Points on a hilly landscape, in no order, each with its height.
From any point a ball rolls to the lowest of the 2 points nearest to it. It stops when none of these is lower. Distance is the straight distance between rows; heights are no part of it.
Z_827 h=129: [158 135 171 156  78 108  89 117 109 113  93 182 139 100 168 102 139 110
  63 154 111 129 142 144 130  47 146]
Z_931 h=374: [151 146 180 179  69 115  94 174 135 137 117 131 148 110 107 109  67  84
 126 157  81 124 124 196 120 102 148]
Z_759 h=312: [ 82 141 173 170 145 102 117 151 128 121 114 136 110 110 129 159 123 109
  90 157  78 109 133 153 117  79 138]
Z_798 h=266: [135 114 113  93 129 131 120 128 120 148 112 114 129 143  95 123  83 114
 160 159 128 130 138 167 131 128 100]
Z_959 h=257: [170  91 140  98 127  94 179 110 123 101 139  77  94 209 110  92 117 106
 118 135 139 147 108 130 111 120 114]
Z_111 h=703: [ 98 175  89 137 141 151 131 105 136 126 153 110 132  91 138 134 119 135
 173 115 166 129 116 103 116 182  96]
Z_360 h=654: [119 167  99 111 137 157  87  70 102 137 114 154 133  66 133 143  97 117
 141 172 150 133 162 135 119 129  90]
Z_247 h=373: [142  85 182 144 102 119  69 164 127 117  58 154 152 103 109 138 160 123
 122 162  83 136 142 159 164  74 138]
Z_692 h=572: [204 111  77 164  72 161 141 141 138 104 165 148 182  90 150  91 134 159
 158 133 109 155 127  88 154 141 181]
Z_877 h=363: [ 91 154 121 171 103 141 131 129 174 142 145 114 164  64  99 136 159 146
 206 105 149 144  99 101 163 189 101]
Z_207 h=52: [157 160  83 134  83 110 182 125 170 167 193 143 145 149 175  99 162 158
 144 100 146 139 101 126 139 125 174]
Z_667 h=485: [139 110 138 132 123  90 121 146 124 141 103 138 106 160 144 146 154 143
  76 194  90 119 155 192 135  40 140]
Z_995 h=637: [156 101  60 117 149 201 124 164 118 116 170 127 160 103 174 114 130 179
 145 100 148 102 147 100 159 169 143]
Z_81 h=365: [142 125 167 138  82  97  72 100 128 160  86 141 131 105  98 116 120 123
 105 180 116 136 144 168 140  88 111]
Z_760 h=240: [122 132 152  82 130 131 106 117 136 140  96 120 119 106  78 120  94  87
 176 146 151 134 119 142 129 139  88]
Z_118 h=283: [163 131 168 145 123  99 112 107 120 119 125 112 107 134 110 117  94 104
  41 204  90 163 142 151  76  84 112]
Z_556 h=557: [174 130  90  77 142 197 155 175 133 104 163 141 112 109 181 101 113 114
 148  92 161  83 133 106 129 142 182]
Z_295 h=387: [145 148 124  73 157 126 137  51  97 110 123 122  84 127 116 119 100  88
 103 154 166 144 128 102  96 125  90]
Z_223 h=187: [123 143 204  99 132 146  78 129 118 120  70 158 120  75 119 114 135  80
 151 114 131 137 117  91 140 125 117]
Z_907 h=272: [135  68 138  60 133 120 103 125 118 132  83 140 128 144 102 133 152 121
 152 153 134 116 137 157 168 104 100]
Z_433 h=610: [162  98  81 131 118 152 108 113 105 115 148 176 186 140 171 147 170 172
 114 110 138 131 156 104 132 144 146]
Z_217 h=451: [161 188  83 138  75 115 162 103 153 158 159 140 119 100 138  90  83 113
 212 122 177 141 133 181 133 145 119]
Z_997 h=655: [115 192 117 118 123 146 105  94 115 141 126 188 147  80 177 133 144 107
 125  92 167 125 130 100 110 145 125]
Z_883 h=226: [197 184 117 181  74 109 150  92 146 113 177 127 132 118 152  74  92 112
 123 141 131 149 119 107  96 120 160]
Z_24 h=147: [115 158 132 186  94 103 105 118 121 127 127 168 158 111 167 152 139 133
  79 119 102 119 143 147 119 103 149]
Z_919 h=576: [113  88  71 186 133 148 146 168 125 125 167  70 163 141 127 146 101 207
 167 140  85 118 133 139 166 155 124]
Z_822 h=692: [112 163  83 126 168 164 183 139 126 126 172  82  86 129 150 125  84 128
 138 113 150 106 111 114  96 151 134]
Z_969 h=269: [101  98 148 113 187 156 110 175 118 104 104 131  85  98 119 159 114  91
 104 175  87 111 162 138 129  95 153]
Z_803 h=264: [125 109 155  63 137 142 126 167 140 120  95 112 111 120  90 117 110  70
 199 119 149 104 109 147 146 138 124]
Z_283 h=293: [141  65 135  82 165 125 122 110  93  94 105 111 108 156  96 135 134 126
  94 176 116 142 145 128 120 106 100]
Z_506 h=248: [109 114 109 139 183 156 128 185 117 100 122 140 109 117 146 158 101 127
 103 138  79  90 174 131 114 115 157]
Z_439 h=298: [121  47 155  67 130  93 120 150 133 124  77 126 137 171  95 126 184 126
 153 119 138 112 115 147 170 116 110]
Z_732 h=658: [129 151  92 168 165 194 104 152 111 100 129 128 138  67 151 150  84 142
 126 120 113 104 167 100 105 161 134]
Z_252 h=583: [105 154 143 190 111  58 125  91 147 126 137  90 133 156  98 132 153 153
  85 119 114 142 118 105  89 138 110]
Z_137 h=467: [173 165  60 153 104 150 139 113 115 120 161 126 134 127 173 114  72 141
 143 135 130 124 161 143 105 133 140]
Z_720 h=378: [ 79 128  92  93 216 191 124 124  99 115 112 132  88  82 142 163 110 118
 111 134 141  99 161 110 115 153 116]
Z_812 h=605: [ 76  84 113 140 160 140 106 128 116 114 131  87 164 119  94 158 138 164
 174 127 130 123 122 115 160 188  79]
Z_888 h=371: [122 108 229 149 111  81  90 180 143 122  66 137 117 123 114 104 180  98
  84 104 102 134 106 116 121  84 142]
Z_611 h=198: [184 156 117 176 106 116 156  92 145  93 186 102 131 135 123  85  99 132
 121 156 112 158 106  77  98 133 151]
Z_657 h=230: [ 77 112  96 143 194 140 129 154 111 124 127 147 116 126 150 182 135 138
  81 147  91 110 171 123 115 122 149]
Z_183 h=446: [176 157  53 136 107 116 161  93 105 128 159 146 131 170 195 123  95 152
 114 130 137 123 155 137 107 114 141]
Z_126 h=324: [150  45 188  86 136 102 105 156 127  95  67 123 131 166  79 122 181 109
 116 142 120 139 119 112 135 104 114]
Z_671 h=320: [104  84  93  85 181 193 112 160 107 113 122 122 140  99 138 144 130 141
 159  98 153  97 147 110 152 176 107]
Z_453 h=773: [126  88 136  49 144 142 174 172 117 152 104  90  85 176 101 118  67  97
 174 133 140 108 107 184 156 122 111]
Z_889 h=617: [ 69  98 133  94 165 120 114 106 118 123 106  99 136 132  75 152 137 134
 170 125 147 126 113 127 152 171  65]
Z_87 h=288: [ 75 107 207 142 178 134  97 177 122 113 101 130  82  90 113 154 129  85
  98 182  80 123 142 135 138  80 141]
Z_70 h=641: [134 178  96 130 104 156  84  73 104 127 107 177 151  58 161 141 114 116
 134 132 156 134 150 129 129 141 112]
Z_897 h=671: [103 138 102 138 144  97 204 112 130 148 170  77  95 202 132 140 103 165
 127 114 136 142  86 126 135 136 108]
Z_953 h=61: [146 115 163  59 143 139 175 147 124 104 121 130  90 147 122 115 143  64
 119 103 152 109 105 107 114 126 165]
Z_417 h=750: [139 165 138 121 125 113 155 160 137 137 135 102  92 156 123 122  60  92
 139 146  97 111 118 171  98  94 138]
Z_962 h=349: [159 110 177 100 122 103  79  74 126 125  90 114 118 122  52 101 112  98
 106 174 136 178 132 111 105 133  77]
Z_819 h=166: [118 161 115 183 131 108 168 100 155 122 193  85 135 131 112 114 120 154
 129 135 112 152  90  78 104 150 138]
Z_199 h=245: [162  97 144  55 121 125 102 118 121 145  91 154 104 129 126 122 135 111
 135 180 143 112 140 163 154  74 122]
Z_757 h=569: [124 132 177 167 117  55 113 111 148 120 119 103 113 158 115 111 176 124
  41 106 132 155 115  89  73 106 135]
Z_497 h=691: [135  81  89  80 147 152 152 185 111 126 127 119 115 163 160 139 103 148
 166 107 122  87 138 164 163 123 136]
Z_573 h=544: [ 95 126 149  81 157  92 166  94 122 146 110 134  71 170 134 152 188 120
  49 136 151 123 125 124 114  84 131]
Z_854 h=721: [ 97  95 127 132 149 127 195 196 152 136 182  69 128 170 103 133 142 155
 149 115  91 115  65 122 157 133 164]
Z_458 h=625: [162  86  80 117 139 185 123 146 111 124 189 152 180 132 174 126 165 176
 124  97 143 125 146  94 143 154 163]
Z_868 h=258: [183 160 131 200  74  85 125  92 133 102 143 134 144 151 149 100 116 128
  79 142 109 145 134 131  86 105 148]
Z_695 h=509: [164 108 112 146 106 130 127 109 134 130 145  96 153 136  82  98  86 138
 181 158 131 155 132 147 132 160 100]
Z_679 h=626: [ 86 126 126 139 115 133  98 149 130 133 102 152 168  98 121 178 159 149
 158 113 116 109 140 146 158 151 117]
Z_153 h=297: [121 119 101  86 111  81 150 107 124 163  97 142 118 177 146 137 142 151
 143 128 145 118 136 174 162  92  98]
Z_894 h=209: [137 120 156 155  88  53 125 152 168 142  95 122 136 172 122 109 180 137
  95 104 120 121 111 142 119  89 146]
Z_161 h=237: [119  96  91 115 125 130 187 196 143 166 156  91 121 163 152 124 104 169
 213 102 129 113  89 170 208 132 127]
Z_804 h=203: [160  87 112 104 136 117 192 140 115 130 167 116 115 245 163 117 163 153
  73 105 141 135  99 132 122 105 168]
Z_721 h=177: [ 99 165 121 156  70  76 100  83 141 162 100 148 143 110 130 137 141 137
 124 119 136 126 145 170 143 115 110]
Z_481 h=342: [ 94 145 157 120 188 145 103  88 108 111 115 166 108  94 132 153 155 102
  80 129 137 144 139  63 105 139 125]
Z_402 h=304: [ 81 149  70 138 118 179 130 139 149 171 189 136 169  95 154 155 177 164
 182  86 161 129 106 116 154 179 113]
Z_577 h=531: [163 106  66 162 105 129 138  82 115 129 165 106 161 132 122 101 104 171
 185 149 148 163 139 140 154 171 102]
Z_795 h=208: [ 51 159 128 166 171 133  89 109 112 139 124 177 138  76 158 185 157 137
  83 145 113 127 158 114 130 128 131]
Z_156 h=348: [152  75 204 118 131 109  92 167 131 101  63 142 115 127 109 119 173 105
  91 160  96 134 131 129 138  71 139]
Z_480 h=405: [148 166 108  94 136 101 135  38 101 132 125 141  89 135 139 118 104 117
  80 170 146 148 146 125  91  94  98]
Z_231 h=731: [119 119 141 177 131 100 178 182 158 117 170  58 119 169  96 133 116 144
 143 145  72 124  89 121 124 120 150]
Z_540 h=360: [ 92 145 114 104 202 170 113 105  97 117 128 168  89  78 167 166 136 103
  82 151 145 118 159  94 108 114 147]
Z_536 h=334: [ 78 158 129 150 112 157 111 153 173 160 149 143 168  86 128 162 189 143
 183  74 144 127 102 111 151 182 121]
Z_264 h=231: [177  71 121  95 143 109 185 117  95  86 141 100 107 225 139 107 150 126
  69 132 141 143 115 115 108 113 137]
Z_51 h=87: [159 176 109 179  64 107 110  58 138 126 137 159 153  99 145 102 123 130
 138 113 152 155 141 123 127 149 123]
Z_49 h=679: [155  87  97  82 122 146 133 168 121 122 123 135 148 131 150 123 121 130
 192 115 143  98 142 151 166 136 131]
Z_320 h=175: [ 59 167  92 168 149 129 116 117 120 157 148 160 158 118 160 199 165 161
  95 107 112 115 148 135 106 140 132]
Z_67 h=68: [152 116 152  83 157 139 125 143 109 102 107 174  97 112 158 132 142  78
  90 140 120 119 144 103 117  82 172]
Z_666 h=347: [107 156 209 125 105 109 106 151 140 172 118 130  89  94 107 115  83  84
 102 187 111 113 116 195 127  64 124]
Z_338 h=700: [ 98 160 102  90 158 165 197 148 142 147 173  95  96 145 150 135 127 123
 156  87 170 106  89 121 122 155 149]
Z_580 h=522: [182  95  81 116 164 186 143 138 111  93 165  69 119 126 118  75  57 143
 144 141 135 111 144 114 134 156 121]
Z_377 h=330: [140 106 194 112 153 121  93 106 118  94  88 107 113 124  68 116 123  99
 109 159 112 169 126  86 104 135  82]
Z_629 h=399: [136 115 160 150  92 147  62 155 116 125  80 162 162  75 111 142 117 115
 137 156  83 133 148 176 162 104 139]
Z_467 h=282: [ 77 112 154  52 162 144 136 151 136 121  91 123 107 112  91 148 141  84
 178 107 157  96  97 123 154 150 110]
Z_447 h=431: [113 152 178 155 113  89 151 140 184 124 146  75 118 132  75 101 131 120
 165 116 128 132  77 100 127 145 134]
Z_597 h=759: [154 142 110  92 140 151 196 168 121 122 138  85  67 170 131 115  52  96
 137 130 123 100 126 154 106 111 149]
Z_589 h=422: [110 187  93 157  79 123 146 124 162 157 143 135 139  91 147 128 121 131
 204 106 161 126 123 166 148 151 118]
Z_655 h=667: [ 77 201 138 140 146 114 115  87 131 149 140 163 123  93 151 146 138 108
  90 101 146 118 120 104  93 137 123]
Z_80 h=741: [134 145 144 173 107  99 146 160 150 118 151  83 128 161 104 128  89 126
 141 148  79 121 114 154 108 116 137]
Z_143 h=302: [126  64 124  44 153 133  98  97  97 126  90 170 138 126 134 145 186 136
 131 143 164 119 148 117 173 118 106]
Z_298 h=306: [ 85 127 167 157 155 119  68  73 106 116  90 137 134  89  91 160 146 138
  95 158 107 160 147  93 122 137  85]
Z_121 h=547: [136  73 115 139 175 170 121 182 111 100 137  72 129 138  84 128  70 157
 139 149  84 106 160 139 128 152 117]
Z_794 h=285: [ 80 137 200 195 153 119  83 120 117 109  95 133 140  95  96 151 160 130
 100 122  86 153 120  80 110 149 113]
Z_103 h=766: [156  93 123  61 151 169 190 169 106 122 124  72  67 176 111 104  58  89
 148 129 133 114 121 166 139 121 132]
Z_31 h=236: [157 105 149 144 100  50 130 138 137 114  91 109 126 190 115 108 169 141
  62 144 118 142 132 146 103  77 126]
Z_538 h=713: [ 94 195 114 130 152 161 155 104 159 147 187 109 119  94 139 126 134 119
 148  95 174 134  84  82  91 174 133]
Z_326 h=350: [128 164 137 195  48 122  91 146 125 150 119 154 158 102 126 133  61 123
 122 156  87 122 136 214 128  99 147]
Z_675 h=303: [140 148 192 132 144 116 120 125 118 100 121 107  85 120  94 114  79  66
  69 170  89 156 127 124  75 103 117]
Z_310 h=676: [129 133  51 142 145 174 158 140 129 141 162  78 116 122 148 109  60 183
 180 128 147 122 130 148 155 168  94]
Z_125 h=597: [ 91 151 108 195 112  76 136  75 124 131 146  96 148 159 102 156 134 179
 110 142 107 137 131 132 108 146  93]
Z_699 h=427: [155 152  72 106 137 120 150  68  96 118 151 144 117 158 165 125 105 136
 105 138 155 129 150 115 100 124 114]
Z_392 h=225: [112 117 130 130 190 179 134 118 116 100 176 111 130 133 119 143 147 135
  97 106 137 146 119  50  85 167 147]
Z_595 h=590: [162 118 116 169  88 176 107 161 140 106 139 145 177  85 150 126 147 148
 167 113 109 137 125  95 155 156 170]
Z_474 h=227: [121 144  54  97 138 167 119 124 107 137 130 157 145 106 186 153 128 146
 151 113 154 102 160 130 142 153 114]
Z_800 h=213: [200 123 131  76  88 120  99  98 121 150 102 169 117 120 133  93 107 100
 123 182 146 136 148 166 137  77 124]
Z_72 h=574: [168 106 132 151  97 111 133 103 151 115 149 127 161 127 113  85 163 152
 157 118 146 157 110  86 145 157 135]
Z_400 h=376: [ 99 182 153 169  67 129  98 129 122 148 113 176 143  71 151 128  77 105
 108 145 112 107 131 194 140  79 137]
Z_263 h=38: [125 124 151  66 172 155 174 161 115 110 125 142  84 143 142 140 148  58
  86 106 130 102 130 113 104 108 186]
Z_635 h=545: [170 102  93  74 181 212 183 153 102 107 180 106  97 142 159  97 116 122
 103  83 157  95 131  93 126 148 179]
Z_492 h=375: [ 92 163 141 171 133 154 112 145 152 120 133  79 147  76  87 134  86 121
 198 135 122 131 108 122 118 173 106]
Z_551 h=423: [146 126 113 131  83 127 105 164 127 132  96 157 165 122 137 144 111 123
 157 141  99 105 153 190 156 105 149]
Z_869 h=176: [178 138 110 113  72  80 116  87 135 143 104 164 128 137 128  89 124 116
 137 143 152 139 149 168 131  95 118]
Z_541 h=372: [118 167 138 120  99 109 117 136 132 168 110 147 116 109 133 134  93 107
 128 169 109 103 133 199 132  72 129]
Z_519 h=553: [167 110  76 161  93 139 148 118 145 120 175 119 168  95 130  89 129 163
 177 137 134 155 118 111 164 160 148]
Z_2 h=568: [166 128  68  73 158 190 164 172 113 117 137 147  98 133 186 113  91 130
 142  92 155  70 155 141 136 129 155]
Z_155 h=316: [129  91 132 120 143 122  91 106 102 126 107 125 134 130  91 151 119 140
 105 197  97 142 161 142 127 116  92]
Z_992 h=659: [113 131 112 115 134  81 194  95 131 157 142  84  87 208 107 127  82 139
 147 127 147 148  99 157 126 127  80]
Z_950 h=370: [167 144 148  81 131 125 106  58 118 111 105 140 112 108  95  90  99  79
 127 150 166 156 131  91  95 131  85]
Z_418 h=395: [154 113 185 109 109 113  97 160 148 135  94 181 149 147 145 108 201 109
  96  76 136 131 113 112 122  98 174]
Z_917 h=441: [192  67 122 141 118 159  78 137  94  77  93 159 177 118 134 130 131 140
 129 150  91 138 174 110 133 124 144]
Z_857 h=420: [158  92 138 178  99 169  69 160 108  90  91 143 179  95 104 147 110 143
 150 145  76 137 161 140 141 139 145]
Z_205 h=199: [124 100 103 119 101 102 185 176 153 163 157 119 138 189 154 126 150 168
 177  98 129 117  96 157 177 122 145]
Z_348 h=115: [131 168 181 165 106 160  74 106 132 142 128 171 161  97 143 112 183 140
 126  67 130 167 118  54 116 171 149]
Z_609 h=690: [119 134  66 141 139 157 166 128 146 145 170  91 132  87 138 100 109 158
 199 118 157 134 101 124 158 176 106]
Z_490 h=356: [ 63 158 151 178 135 136  99 152 144 134 112  97 145  85  86 173 104 126
 167 131  96 114 122 147 125 157 104]
Z_430 h=664: [118 175 146 126 134 108 150 118 142 128 151 134 111 136 140 131 141 109
 110  96 142 114 106 100  95 130 146]
Z_62 h=466: [129  82 141 129 139 117 105 156 117 121 101 168 125 129 152 168 177 142
  87 187  91 114 166 169 152  53 157]
Z_349 h=507: [115 128 179 127 123  82 105 107 136 147 108 131  82 127 137 143 163 129
  68 184 127 120 148 163 130  53 126]
Z_918 h=492: [164 102 123 164 117 125 109 109 123  98 130 102 160 142  88 122 103 139
 138 160 104 152 139 117 112 149 106]
Z_466 h=296: [123 118 106  77 127 114 152 135 121 164 102 132  99 168 133 141  95 131
 155 155 128 118 132 188 155  85 107]
Z_790 h=138: [ 57 183 118 168 118  85 135 111 146 175 142 136 147 135 143 178 169 162
 111  92 124 115 125 143 117 142 115]
Z_900 h=135: [171 124 110 111 107 105 219 136 164 139 188 113 116 154 124  59 135 128
 138 119 142 148  60 100 129 113 177]
Z_503 h=683: [122 158  77 140 147 140 214 125 134 144 194  73  91 161 153 118  84 156
 137 124 135 129  87 107 124 144 135]
Z_594 h=314: [112  85 159 124 168 107 111  94 108  90 107  93 127 147  66 136 136 130
 107 151 113 154 128  94 104 144  78]
Z_372 h=648: [149 133  61 149 162 215 130 152 127 100 166 114 137  77 163 123 102 174
 121 116 133 100 160  85 124 169 141]
Z_166 h=102: [146 119  82 114 104 131 157 132 147 166 186 152 162 184 182 126 179 176
 133  90 146 130 119 139 146 123 161]
Z_58 h=390: [152 105 179 157  67  90  64 127 147 140  52 136 149 114  84 104 148 125
 117 150 111 154 139 159 142  94 121]
Z_852 h=720: [ 99 190 128 118 164 182 175 136 163 136 202 109 110 114 130 126 141 100
 114  92 158 134  79  77  86 143 176]
Z_135 h=614: [ 97 122  96 150 154  88 143  82 100 135 135  97 122 182 112 165 110 182
 101 165 101 148 147 140 110 126  75]
Z_441 h=163: [103 167 113  69 143 157 122 118 140 145 130 156 125  91 153 134 154  97
 177  78 199 114 111 111 133 178 103]
Z_631 h=261: [164 122 158 135 112  69 129 119 126 114 106 104  99 172 118 111 133 121
  48 189  97 156 144 162  90  62 114]
Z_925 h=286: [179 141 109 176  56  81 115 105 133 122 112 144 151 153 132 110 111 139
  87 151 102 145 146 185 110  82 138]
Z_896 h=627: [105  95  91 142 176 115 164 122  98 116 136 105 105 184 131 172 102 167
  85 152  89 129 153 137 109 119 109]
Z_799 h=265: [109 141  54 138  96 153 133 131 121 153 148 146 168 120 169 160 144 170
 182 102 147 117 139 156 163 166 106]
Z_144 h=300: [ 82  88 113  35 186 177 136 147 106 127 106 130 123 117 129 146 145 104
 157  94 176  89 121 126 163 162 110]
Z_970 h=510: [213 108  87  94 132 187 140 156 119  96 152 109 120 121 137  68  56 119
 162 136 142 107 154 125 134 136 146]
Z_955 h=333: [ 62 147 174 190 137 105 110 165 142 123 118 127 143 105 106 173 132 126
 114 123  73 111 127 143 122 125 129]
Z_933 h=624: [135 174 138 189  91 144  82  87 110 103 110 161 155  76 145 126 107 116
 123 120 116 150 139 111 120 147 130]
Z_335 h=665: [144  82 122  85 129 163 100 172 125 125 112 175 168 111 153 137 166 127
 172  93 147 106 136 116 167 152 146]
Z_44 h=650: [ 85 118  90  92 204 163 184 118  87 137 121  72  57 162 123 152  62 124
 111 130 142 121 132 144 125 133  85]
Z_828 h=561: [131  75  81 160 164 158 154 186 114 114 164  61 134 158 123 132  76 196
 138 133  82 104 146 147 162 146 119]
Z_442 h=327: [175  78 123  67 120 130  91  94 100 104  88 190 151 125 144 114 177 129
 116 136 159 138 150  98 149 117 118]
Z_200 h=307: [136 141 182 139 113 100 105 129 147 126 107 102 117 128  70 107  82  83
 119 155 107 146 116 143  94 118 105]
Z_337 h=444: [153 112 121 117 122 117 120 168 120 119 111 171 142 133 169 146 141 118
 111 140  96  93 156 167 135  76 168]
Z_85 h=319: [151 149 108 165  55 101 106 114 125 169 118 143 147 142 114 132  76 139
 110 177  91 138 142 214 126 103 123]
Z_385 h=595: [160  94 115 145  96 125 102  97 125 112 121 164 189 138 141 131 184 160
 132 113 139 149 143 100 141 153 136]
Z_968 h=93: [164 132 133  54 119 124 164 103 134 122 135 152 104 149 138  90 146  77
 148  84 192 121 103 105 125 137 150]
Z_903 h=607: [121 145 134 186  88 145  90 136 135 112 121 136 172  81 129 149 131 136
 159 112 109 132 127 126 143 162 138]
Z_705 h=136: [151 149 121 151  64  71 105  63 149 149 103 144 136 122 116  99 132 131
 125 115 152 151 148 145 125 124 108]
Z_50 h=276: [126  70 152  89 187 137 148 117  99  83 109 120  79 146 105 142 149  94
  63 173 114 152 149 100 111 113 121]
Z_225 h=131: [138 156 121  66 120 145 145 106 157 152 156 160 122 116 144  95 166  98
 173  69 221 130  99  97 139 169 127]
Z_983 h=556: [114 141 172 115 138  66 148 118 140 129 114 126  81 159 127 125 177  95
  34 125 136 129 111 119  83  81 144]
Z_685 h=263: [105 118  98 125  85  77 126 116 136 180  89 150 141 166 138 158 161 174
 145 133 127 117 142 193 176  94 102]
Z_560 h=640: [ 86 116  94  99 200 141 197 119  84 128 127 102  58 178 137 162  97 133
  75 141 123 125 150 125 116 119 119]
Z_313 h=414: [110 121 186 123  96  86 106 178 172 145  85 116 131 124  76 121 129  94
 178 120 103 105 112 173 149 114 127]
Z_96 h=339: [147 122 130 133 114 101  90  73 117 135  97 140 137 121 106 133 129 142
  94 176 124 149 154 135 119 104  94]
Z_259 h=351: [202  97 137  86 101 130 107 112 124 100 108 178 150 137 145  88 162 108
 144 108 165 137 129  92 136 131 143]
Z_445 h=639: [ 89 105 127 108 127 123 129 155 133 137 126 129 156 140 124 156 171 142
 173  97 133 107 119 137 160 158 119]
Z_194 h=413: [107 140 212 163 115  96 116 155 173 132 121 109 130 119  95 120 159 111
 138  84 117 126  89  88 123 143 148]
Z_462 h=711: [127  60 133 102 165 161 179 195 116 114 166  84 121 184 128 128 146 140
 127  95 116 105  96 118 158 138 175]
Z_302 h=140: [ 90 137 122 150  98  55 161  95 172 184 157  99 124 177 114 121 182 176
 130  80 163 140 100 114 125 145 117]
Z_162 h=398: [112 177 101 188  62 133 124 115 167 144 144 134 150  60 114 127 141 138
 209 106 154 154 120 154 165 177 114]
Z_813 h=397: [120 161 178 166 121 139 108 130 157 112 129  96 134  82  80 106 111 107
 197 121 125 155  98  78 129 173 110]
Z_718 h=412: [132 165 195 134 127 125 137 130 165 105 131  92  97 100  89  86 114  83
 176 106 147 143  72  73 116 161 131]
Z_271 h=662: [121 119  64 105 189 177 154 119  99 133 135  74  95 143 142 117  42 153
 139 127 151 114 138 146 130 163  80]
Z_670 h=215: [139 162 172  94 129 137 107 128 126 120  97 136 104  88 109 103  84  57
 151 137 140 125 121 130 116 119 122]
Z_288 h=668: [131 170  84 156 142 190  86 117 105 123 114 137 133  55 149 136  53 118
 126 155 129 122 168 144 110 142 118]
Z_952 h=174: [ 91 126 146 139  97  58 127 117 179 171 126 112 127 177 116 124 195 153
 100  74 154 133 110 119 109 125 138]
Z_977 h=476: [159 171  83 112  97 137 141 125 132 166 130 140 121 111 138 101  59 102
 188 147 159 127 137 187 118 138 116]
Z_591 h=178: [121 174 179 195 126 124 114 113 150 127 166 133 145 113 132 122 153 131
  85  99 115 148 105  66  88 143 154]
Z_830 h=366: [121 150 149 146  85 127 111 142 176 165 149 160 171 115 139 129 197 146
 149  65 142 130 115 116 146 147 156]
Z_379 h=157: [133 140 181 138 116 145  67 113 118 117  79 169 151  86 126 111 158 118
 157  96 123 148 126  74 134 153 122]
Z_63 h=99: [153 169  89 147  92  85 209 128 175 161 191 127 134 113 133  66 138 140
 154 116 132 151  76 112 136 124 168]
Z_570 h=206: [140 157 141 149 156 162 134 121 137 107 177 124 136 106 134 122 140 130
 118 105 128 145 106  40  94 159 162]
Z_318 h=192: [116 142  74  76 135 165 138 134 131 150 141 148 128 110 175 128 133 122
 193  94 185 102 124 132 146 164 109]
Z_181 h=396: [128 137 194 158  72 108  93 192 153 137  88 146 150  98 104 112  99  87
 155 122  89 107 121 189 145  92 145]
Z_770 h=235: [ 78 144 133 165 163 175  72 133  95 119 100 181 152  54 161 172 142 124
 101 125 100 136 160 100 135 137 141]
Z_76 h=242: [110  99 133 103 180 137 139 106 103 100 149 127 123 160 115 149 165 130
  86 111 147 137 123  81 103 152 133]
Z_711 h=284: [163  98 171 102 112  83 138 125 147 107 107  87 105 176  68  89 114  98
 115 153 121 150 115 139 102 120 101]
Z_534 h=629: [ 63 107 115  78 168 114 155 100 103 150 118  93 109 169 104 159 124 146
 154 116 157 126 105 146 160 150  63]
Z_833 h=475: [164 108 141 195 134 128 103 126 108  70 126 117 154 135 111 137 113 139
  89 161  78 153 156  93  92 132 135]
Z_998 h=98: [157 131 163 136 128 121  95 125 108  98 101 175 127 109 159 119 134  96
  79 144 108 131 142 116 109  83 149]
Z_222 h=394: [110 133 226 157  88  96  88 169 157 138  70 135 137 104 110 106 163 103
 141  78 108 121 103 111 140 123 144]
Z_437 h=460: [180  75 132 166 145 150 110 151 102  69 136 130 160 135 135 134 135 155
 103 136  81 135 161  76 110 139 164]
Z_386 h=260: [ 70 153 193 169 158 152  72 131  99 125  93 180 138  65 135 144 152 115
 104 113  95 145 127  82 120 141 132]
Z_689 h=701: [142  80 103  88 161 160 192 192 103 125 145 104  92 188 161 137 101 140
 121  98 120  86 127 148 151 117 167]
Z_565 h=326: [ 86 121 155 112 184 150  85  90 102 113  91 145 123  85 100 158 152 121
 120 144 137 143 132  72 123 152  90]
Z_613 h=153: [ 91 133 105 115 114 131 176 160 169 192 197 125 158 179 147 142 189 176
 153  76 138 139  90 141 158 125 149]
Z_986 h=377: [173 128 154  74 112 118 122 130 140 125 108 189 132 137 168 105 182  88
 108  89 154 118 120 110 117  97 171]
Z_416 h=591: [ 96 106 107 169 132 137 136 142 137 119 156  72 162 126  95 142 116 174
 183 141 105 126 115 122 153 166 105]
Z_23 h=643: [110  94 110  74 157  98 162  89  96 157 114  91  94 198 112 138 103 139
 127 133 150 147 114 161 156 121  66]
Z_793 h=91: [ 69 192 104 160 112  72 163  81 158 172 163 103 121 151 128 150 138 166
 140 101 147 132 110 122 114 161  97]
Z_884 h=652: [104 134 147 120 130 109 136 149 140 123 117 128 120 143 117 144 136 115
 144 119 120 104 117 142 129 126 133]
Z_75 h=214: [102 137 107 177  72  70 112 105 146 147 109 135 165 140 121 152 166 175
 128 115 123 128 143 167 145 132 111]
Z_922 h=393: [133 127 172 152  85 103  82 130 158 152 101 162 163 125 140 122 197 134
 109  69 140 141 119 103 124 126 159]
Z_836 h=169: [168 127 108 108 111  99 198 128 138 132 170 117 104 202 156  99 137 138
 123 115 147 131  97 121 122 112 156]
Z_494 h=107: [ 98 190  98 171  79 105 111  87 125 156 144 195 158 103 191 151 156 143
  72  98 131 119 142 153 118 114 144]
Z_463 h=202: [ 62 144  73 122 186 154 130 134 109 152 149 167 134 124 173 197 154 159
  95 109 121 115 163 127 112 139 135]
Z_619 h=494: [186 137  80  89 118 169 126 148 127 132 128 132 121 108 145  92  49 102
 179 139 149 111 152 167 121 135 135]
Z_525 h=653: [120  70 136  78 147 149 110 168 128 131 122 160 169 150 136 154 193 139
 142  90 137 110 125 121 153 140 149]
Z_5 h=148: [ 94 162 189 171 145 133  80 102 131 144 128 163 150 114 129 129 186 135
  84  73 127 162 120  60 100 152 139]
Z_150 h=535: [158  71 115  88 161 174 126 164 110 109 137  71 117 141  88  99  57 123
 162 142 128 113 140 148 140 154 112]
Z_8 h=325: [ 95 173 189 144 119 106 104 139 142 154 108 112 106  94  81 118  70  74
 120 154 105 123 110 163 107 102 102]
Z_16 h=165: [134 137 153 193  82 108  92 137 110 116 110 166 152 107 144 137 126 129
  67 169  81 127 145 183 128  56 153]
Z_511 h=137: [106 181 108 179 115  92 166  89 163 143 180  73 123 135 102 117 103 151
 156 140 138 146  97 113 113 153 105]
Z_984 h=528: [ 94 121 153 116 162  91 148 109 123 142 120 132  56 161 148 170 184 142
  56 181 129 126 153 152 133  61 135]
Z_736 h=534: [166  93 103  98 181 193 142 146 101  78 153 105 105 122 137 109  92 129
 108 114 144  98 146  81 118 159 146]
Z_779 h=259: [109  93 139  84 191 138 175 103  90  97 130 129  88 172 119 140 161 100
  46 138 138 139 134  86  93 131 138]

For each start below, name the point where the ball stops.
Z_711 -> Z_207
Z_137 -> Z_348
Z_58 -> Z_348
Z_666 -> Z_793
Z_183 -> Z_348
Z_918 -> Z_705
Z_144 -> Z_348
Z_718 -> Z_793
Z_757 -> Z_705
Z_103 -> Z_705
Z_540 -> Z_793
Z_884 -> Z_705

Two balls start at each pair of points below. Name the first point that both come to, or write never.
Z_541, Z_551 -> never
Z_497, Z_2 -> never
Z_430, Z_822 -> never
Z_85, Z_695 -> never
Z_259, Z_458 -> Z_907
